The views of a scene show one set of named points, each view turned or mirrored, and shifted as a whole, with a little noise and some points left out.

Scene 1
View 1
K_891: [  0 -18   2   6   1  -1  -6   7   5   4  13  -4]
K_692: [ 19 -12  15  -1  11   7   0  -9   0  -2  -1 -17]
K_760: [ -1 -20   3   8   3   8  -7   6  -4   3  15  -9]
K_623: [ -1 -21   0   8   2   4 -11   5   3   3  17  -7]
K_192: [  3 -14  -1  20  -2   2 -11   8   9  -1   5  -3]
K_591: [  3 -18   2  16   1  12  -9   7  -3  -1   8 -12]
K_203: [  0 -21  -5  15   0   3 -15   6  10   0  13  -3]
K_796: [ -4 -13   7   9   0  -2  -1  13  -2   5  10  -7]
K_833: [ -5 -12   6  25  -2  12  -2  22 -12   0   3 -15]
K_735: [ 11  -9  12  11   4   6   0   5  -2   0  -2 -14]
K_927: [ 11 -21  -2  15   4  12 -15  -4   5  -5   9 -10]
K_387: [  6 -13   0  19  -2  -5 -10   5  18   0   3   1]
K_726: [  7  -2  16  15   0   1   6  13  -1   3  -7 -12]
K_435: [  8 -11  10   7   3   1  -1   4   1   2   2  -9]
View 2
K_833: [ 13  24 -19   5  -6   3  -9   0   3  -2  -5  -2]
K_387: [ 21  16   6  17 -12  -9 -13  12  -2   0  -4   4]
K_927: [ 14  18  14   5 -21   6  -2   2  -5   4  -4  -8]
K_760: [ 10  18  -7   7 -20   7   5   1  -9   0  -6  -6]
K_203: [ 19  19   4  14 -16   0  -9   7  -4  -2  -4   0]
K_623: [ 13  17  -4  12 -22   2   2   5 -10  -1  -6  -4]
K_591: [ 13  20  -1   4 -16   7  -3   0  -2   1  -6  -7]
K_891: [ 14  15  -5  14 -16  -3   3   7  -9  -1  -5  -1]
K_435: [ 9 15 -2  7 -6 -7  4  7  1  7 -5 -5]
K_735: [ 9 18 -1  1 -2 -4  2  5  5  9 -5 -8]
K_692: [  4  12  11  -2  -4  -7  14   7   2  16  -5 -12]
K_192: [ 19  20   1  13 -14  -1 -10   7  -3  -1  -5   1]
K_796: [ 11  19 -16  12 -10  -2   1   4  -6  -2  -7  -1]
View 3
K_387: [-11  -3  -9  24   9 -22  -8  30  19   4  -4   3]
K_891: [-13  -6  -5  18  -2 -17 -11  14  21   0  -2  -6]
K_435: [-13   5 -10  16  -2 -14  -9  12  18   0   7   5]
K_692: [-10  22 -15  13   0 -10 -11  12  10  -1  18   8]
K_927: [  0  11  -8  31  -2 -21 -19  15  15   9  -1  -6]
K_623: [-10  -3  -4  23  -4 -17 -14  12  20   4  -5  -8]
K_726: [-16   7 -13  18   4 -12  -1   7  24  -3   7  20]
K_833: [-11   0  -7  33   0 -15  -5  -3  36   3  -7  16]
K_591: [ -6   5  -7  30  -2 -17 -14   7  23   6  -3   0]
K_203: [ -7  -1  -7  27   5 -21 -11  21  20   5  -7   0]
View 4
K_692: [ -3 -16  20  -2  28   3  18   8   8  18  -2   6]
K_796: [ -4  -6  18   1   7  -2  -1  -6   0   9 -18   0]
K_387: [-3 -5  3  2  6  4 -8  2 19 10 -4 -3]
K_726: [-18 -15  22   4  13   3   6   0   2   1  -2  -2]
K_192: [-1 -3 10  1  4  1 -6  2 14  6 -6  1]
K_735: [ -9 -10  22   2  10   1   4   1   5   1  -4   5]
K_591: [ 4 -1 21 -2  8 -1  1  3  9  4 -7 10]
K_891: [  4  -5  11  -2  10   1  -4  -3   8  14 -15   1]
K_623: [  7   0  15  -4   9  -1  -2   0   8  13 -15   6]
K_760: [  7   0  20  -3  10  -3   3  -1   4  10 -16   9]

In a view up to two points have been moved. Name them for each view, in the order of its rows, or write -.
view 1 => K_203
view 2 => K_833
view 3 => K_692
view 4 => K_735
